Each row is a point on a landscape with many peaks, with its height.
From any point a climber steps to the highest of the 2 points nearest to it. It stops when none of these is higher. Distance is the straight distance between rows; heights are no part of it.
<410> h=247: [-35  74   6  47  17  12   1  27  33  18  -5  22 -42  24 -20  -7 -39 -38
  20  -8  -3]
<282> h=778: [-14  26  24  -8   7   6  -7  15 -24  11  -7  61 -52 -20  12 -29 -30 -32
 -12  25  17]
<338> h=398: [  0   4  -3  -9  34  31 -30 -41  -1 -16  27 -34 -52  23   9  -5  -6  -5
 -11  -1  11]
<2> h=632: [  9  44  44  52   7 -16  26 -32 -25 -13 -31  -7   3 -29 -27 -38 -28 -44
  24  19   2]
<330> h=312: [-41   5 -10  32 -35 -14  18 -29  43 -18  30 -40 -19 -47 -35 -42 -15 -59
  11  35   1]
<484> h=627: [ -3 -17  -4  16   6 -16  19   7  25  -5  14 -27  11 -21  18 -21  22  -5
  -5 -16 -45]
<171> h=592: [ 66   8  20 -14  40  -2 -27  60 -35 -26 -12  -8  49 -27  15 -36  16  44
  13  43  -3]
<154> h=709: [ 39 -29 -33 -40 -34  32  19  16  22  -3 -10  -9  53  13  19  46 -45  13
  54  14   4]
<826> h=479: [ 27  16  46  26  30   6   8  67 -35 -34  12 -13 -13 -18 -16   4 -21  47
 -40 -14 -16]
<240> h=601: [  4 -22   8 -20  18   6 -19  29  -5   0  21  45 -59 -13  38  -8  -2  25
 -12  26  -1]
<910> h=439: [ 67 -30  29   0  30 -28  -8  18 -46  -8 -26  -5  19   0  24  23  21  72
 -12 -43   2]
<383> h=605: [ -6 -37   2 -29 -37  13  23  42   5  -6   0  -9  32 -14  41  25  -6  11
  27   8 -22]
<849> h=167: [ 18 -28  -5 -43 -16  34 -26  40  -3  21   2 -18  21  11  50  42  10  35
 -26 -31  22]
<441> h=332: [ 64 -13 -17 -34 -23 -20 -34  26 -72 -25 -10   5  46 -25  29   4  60  23
  26 -37 -19]
<809> h=241: [-61  23 -36 -17  11   9  19 -11   0 -38  78  13 -22  -2 -11   4 -20  -6
 -35 -23   3]
<601> h=819: [ 42  -7 -15  12  22  -5  -8  -7  28  16 -26 -17  82  -6  47   2  12  41
  67  27 -16]
<194> h=310: [-62 -19  -9 -17  -5 -34  61  32  19  10  29  39  -7 -15 -30 -15  -6  10
 -37 -44   4]
<197> h=198: [-24 -24   0  33 -74 -13 -16 -75   0   6  28   2 -51 -12 -23  -2  34 -64
 -13  32  39]
<305> h=366: [  4  -2  26   2  30 -31  40  25 -22 -16   8  30 -30 -34  -8  -9 -30  30
 -37 -21   2]
<125> h=618: [ 23   7  15  -1   4  -1   6   9  18 -16 -16  12 -71  -8 -12 -36  -9 -38
 -11  33  -4]
<1031> h=523: [-19  56  18  19 -17  -5   5 -24 -21  13 -38  -2 -48 -68 -33 -16 -21 -52
  23   9  18]
<467> h=233: [ 24 -41   7 -47 -33  10  -5 -26 -19 -29   4 -31  -3  -3  40   1   9 -21
  10  -6  28]
<481> h=697: [ 64  29  12  19  19  -6 -40 -31  -7  -2 -47 -36  61  19  29  -3  64  -3
  35  23   1]
<616> h=238: [ 31 -52 -11   9 -72  -1 -40 -49  25  18  17 -37  30 -40   5  -4  31 -42
  -6  69  43]
<287> h=749: [ 47  20  23  30  32  14  -2 -11 -26 -20 -36   0  22   2  -8 -18 -11 -12
  27  45 -15]
<156> h=489: [-15 -12   3   1  33   6 -13  11 -13  -1  11  13 -50 -18  11 -32  26  33
  50  19 -40]
<27> h=707: [ 27 -27  23 -23  32  -1 -24  41 -22 -16   1 -37  28 -19  -2 -48 -31  25
 -19  20   4]
<258> h=378: [ 80 -13 -14 -19   4 -35 -65  39 -51 -12   0 -18  41   5  31  14  25  73
  10 -33  -5]
<583> h=333: [ 37  -1 -18  -2  26  25 -46   0 -17   1  -2   3 -34  40  -5   1  10  -2
  -8 -12 -23]
<671> h=109: [ 44 -34 -27 -41 -36  -5 -11 -11  23  30 -20 -43  66 -32  24  19   2  -1
  -7 -16   9]
<17> h=377: [-49  37 -37   5 -35 -24  34 -63  42 -16  29  32 -18  34 -17  37 -10 -48
 -33  19  19]
<455> h=438: [-75  49 -32 -37 -27 -38  51 -41   4 -23   3  56 -29  38 -52  22 -24 -31
 -15  10  24]
<177> h=328: [-32  33   3  -7  19   3  10 -11   0  24  -3  -8 -20 -15 -29  22 -49  -5
 -45 -23  -6]
<926> h=158: [-64 -32  24 -11 -19  -4  37  63  -9 -10  10   9   4  15 -43  37 -34  68
 -41 -16   6]
<991> h=177: [ -2  -6  18  10  18   0  35 -41  29  30 -45  18  -5  50   3  14 -12 -10
  18 -15   5]
<490> h=199: [ 44 -33 -18 -59 -47   2 -42  28 -12 -17  15 -31  28  32  41  21  -8 -10
  -7 -32  20]
<1037> h=437: [-23 -15 -29   8 -38  31 -22 -45  22  28  -2  11  -1   5   8  34   9 -37
  10  21 -24]
<334> h=626: [-15  17   9  -5  -5   5   2 -11 -43 -17  18  55 -39  30 -15 -25 -22 -51
   7 -21  15]
<90> h=47: [-26  -7  16 -27  14  26   3  -5 -24   9  24  27  30 -11  47  -2 -36  -2
 -31   8  38]
<1026> h=515: [  8 -24   1 -16  -9  -4  25 -29  46 -23   3  -3 -21  29  -9 -10 -23 -35
  -4  46  11]
<69> h=268: [ 47 -10   2   2 -28   0 -20 -48 -31 -12 -19 -17   3 -19   8  -5  55 -34
   7  -1   9]
<318> h=149: [ -9  -3  12  23  26   1   8  -2  30  62 -28  29  -2  11  25 -18  19  18
   8 -14 -19]
<959> h=283: [ -2 -14  -6  34  28 -25   5  42   0  30   6  28  31 -32 -36 -28  -4  41
 -32 -27 -43]
<378> h=192: [-34   3 -26 -12  -6  25  20 -25  -1 -26  50  10  23  -9 -17 -30 -23 -45
 -17  -2  31]
<294> h=150: [ -2  15  62  23   0 -29  29  69 -48 -18 -42   0 -15 -23  -9 -19  28  36
  23 -19 -32]
<486> h=371: [ -7 -42 -14 -13  14 -27  18   2   4  -5  30  44  -2  16   0 -10 -16  11
 -32 -31  -1]
<935> h=262: [-46  15 -20  -1   2   9  36   1  35  37   9  25 -14   5 -34 -18  14 -27
  -8 -63  20]
<243> h=338: [-10 -51  -8  30  22  -6   2  53  28  37  30  32  30   6   9   2  16  66
 -34 -24 -20]
<228> h=599: [ 10  -4 -10 -18  19  57  36  16   7  -8   4   5  29  23   1  49 -47  30
   8  -4   9]
<854> h=115: [ 16  17  13  -6  22  26 -24   2  -6  55 -47  24  24 -31  30  -2   8  13
  -4  32   2]
<200> h=108: [ 45 -41 -30  18 -47  -5   3 -56  26   3  -5   1  62  -3  25  11   7 -17
  52  19  17]
<636> h=507: [-14  22  -1  22  48  60   7   9  -7  17  15  15   3  11   5  13 -21  30
  23  -4  -5]
<470> h=129: [  7 -39 -21  38 -36 -18 -17 -51  24 -15  30 -32  49  15  31 -10  24 -41
  22  19 -16]
<773> h=473: [-27  24  -8 -11  28  27  18 -16  55 -14  29 -48 -49  46 -32 -15  -7 -23
 -24  -7  23]
<788> h=544: [-31  -2 -13   1  21  31  41  -1  50 -11  24 -51 -11   4  -3   1   2   7
   5 -17 -15]
<749> h=363: [-21  37 -16  51  -4   7 -33 -20  10  -5  26 -44 -18 -49 -33 -59  16 -49
  12  13 -13]
<368> h=297: [ 67  -4 -26 -24 -52 -11 -32 -12 -27 -23 -23 -38  50 -21   4  11  58 -20
  37 -13 -15]
<1033> h=526: [-30   7  -3 -17 -23 -12   7 -43 -26 -38   0  45 -31  50 -40  12 -39 -53
 -12  27  24]
<850> h=227: [-50  48 -10  35 -28 -10  24   8  22  22   7  32   0 -25 -31 -29  -9 -74
  16 -42  19]
<679> h=578: [ 32   7  -8  -3  30  -1 -31   3 -25   6  -2  -3  48 -65  -7 -48  -7  -1
 -38  29 -12]
<289> h=234: [  5 -10  20  32 -49  -8  -5 -66 -32  -9 -11  16 -23 -36   4 -23  36 -47
  19  35  28]
<1022> h=80: [ -1 -10   4 -20  -2  36 -43 -10  -8  22  -3   6  38  -6  55  -8 -22  -5
  10  50  20]
<419> h=723: [ 25 -34 -29   4  23 -17 -18   8  38  14 -16 -11  45  -2   4 -16  17  31
  26  10 -51]
<1011> h=221: [-29 -19  20  30   9  -8   8  62 -11  18 -11   9   6 -10 -54  19 -23  80
 -19 -21 -39]
<460> h=269: [ -1 -28  -2  15 -39  -7   5 -41  36  17 -15 -46   4 -40 -18 -36  29 -35
  15  58   1]
<482> h=311: [-68  68 -21  -5  20  11  22  21   1 -36  40   3 -46  30 -38  32 -50   5
 -20 -12   6]
<203> h=228: [  0 -23   4 -15 -11 -18  46 -23  28  -8  -4   1 -38  25 -34 -18  19 -37
 -15 -58  19]
<868> h=423: [ -3  16   2   0  -5  13  16 -56   5  18 -35  10 -37 -39 -31  24 -18 -28
  -7   8  12]
<357> h=400: [-44  37  11  16  39  18   9  22 -13   1  15   8 -44  15 -32  47 -46  50
 -11 -16 -15]
<131> h=194: [-19 -19  47  33   1 -20 -26  76 -45   4  -9  28 -19  14   4 -12  45  59
   8 -23 -16]
<663> h=206: [-23  41   2  23  22  24  51 -20  25   3  -4  44 -18  34  -8  13 -37 -29
  23  10  20]
<640> h=189: [-76  53 -24  32 -26 -16  36 -51  30  15  16  20 -26 -16 -48  -1 -33 -50
  33 -17  52]
<87> h=745: [ 34  34   2  -8  17 -20 -22  13   4  -5 -47 -11  97  17  27  -4  77  33
  62  21 -22]
<36> h=395: [-19 -44 -16   4  13  -5  22  30  37  -9  48  -5  14  -2  30  53  -7  80
 -25 -23 -11]
<1002> h=282: [-37  42   7   4  -6  -9  27  38  26 -13  19  40 -64  61   1  14   1 -29
 -32 -25  17]
<535> h=209: [ 29 -43 -19   3 -73   2 -18 -60   2 -20  33  -5 -22  -8  14  22  26 -68
 -27  39  44]
<55> h=330: [-21  67 -16  13  -4 -23  45 -26  53  -4   3  32 -32  42 -16  29   4 -47
 -57 -24  39]
<911> h=237: [ -3  10  18  -4  -1   8 -35  41 -71   5 -30  24   7  15   9  -1  41  27
  33  -7 -40]
<367> h=568: [ -2   2  32  14  28 -26 -22   7 -23  22 -34 -33 -10  15  10 -15  63  41
   2 -43 -28]
<204> h=508: [ 47  17  37  -3  42 -49 -38  14 -48   4 -49  -8  32  11  22  -3  66  47
   0 -12 -18]
<880> h=401: [-40  -1  31   9  35  -7  -1  50  -4  23  -5   0 -64 -10 -29 -32  -7  47
  16  -6 -10]
<662> h=441: [ -7 -18 -35 -48  10 -13  19 -13  46 -14  23   5  -7  44 -25  23  -9  -8
 -50   1  15]
<698> h=132: [ -8  -4  26 -10  -2   7  -6   0 -19  33 -10 -18  -6 -23  61  34  16  27
 -33 -26  -5]
<886> h=609: [ 54 -33 -44 -25 -35  18 -26 -32  -3 -23  -1 -44  34  22 -11  34 -51   1
  62  17  -8]
<276> h=612: [ 41  43  35  24  51  22 -15  51 -45  -5 -28   5  14 -28   4 -24   4  20
 -16  17  -7]
<189> h=519: [ 10 -30 -42 -28 -30  16 -14 -36  10 -18  11   5  16  42 -21  50 -27 -25
  13   2 -16]
<411> h=156: [ -8 -24 -16  12 -25  10  -8 -63   2 -15  36 -41  43  -5  -9  -3 -14 -51
 -25  10  22]
<872> h=465: [-39  -4   1 -12  38   7  53  25  54   0  28  -6 -15  25   2  23 -17  57
 -27   5  16]
<654> h=314: [-10  64  26  23  33 -18 -13  43  -8  29 -34  17 -58 -25 -36 -17 -41   2
  14  -7 -10]
<613> h=106: [-45 -19   0 -44 -37   2  26  40  -2 -12   8 -24  -4  35 -14  52 -17  19
 -32 -23 -32]
<769> h=421: [ -1   8 -15  22  22  12 -38 -26  -9  -9   9 -28 -21 -16   2 -55  22  -5
  40  40 -30]
<9> h=280: [ 29 -30   5  -7  17 -11 -42  32 -24   1 -21  10  -9  51  34  11   4  28
  37  18 -27]
<738> h=134: [ 50 -17  -3 -59 -22  -5 -35  34 -13  36 -23 -23  58 -41  52  10  13  41
  -2   0  20]
<235> h=636: [ 35   0  24   6  20   6 -15 -20  14  16 -41 -54   1  24  44   1  48   6
   8 -11 -16]

For each start below, name the point where the climber stops.
<1002> | <282>
<441> | <601>
<9> | <601>
<926> | <601>

Call two points neighbours if one is among the 2 nearest of the other. Go from one point of each pair to the other, from neighbour to neighbour, staying as high as possible. Name the lowest point that can't be avoided.
<486> / <287> | <305>
<276> / <154> | <868>
<276> / <27> | <171>
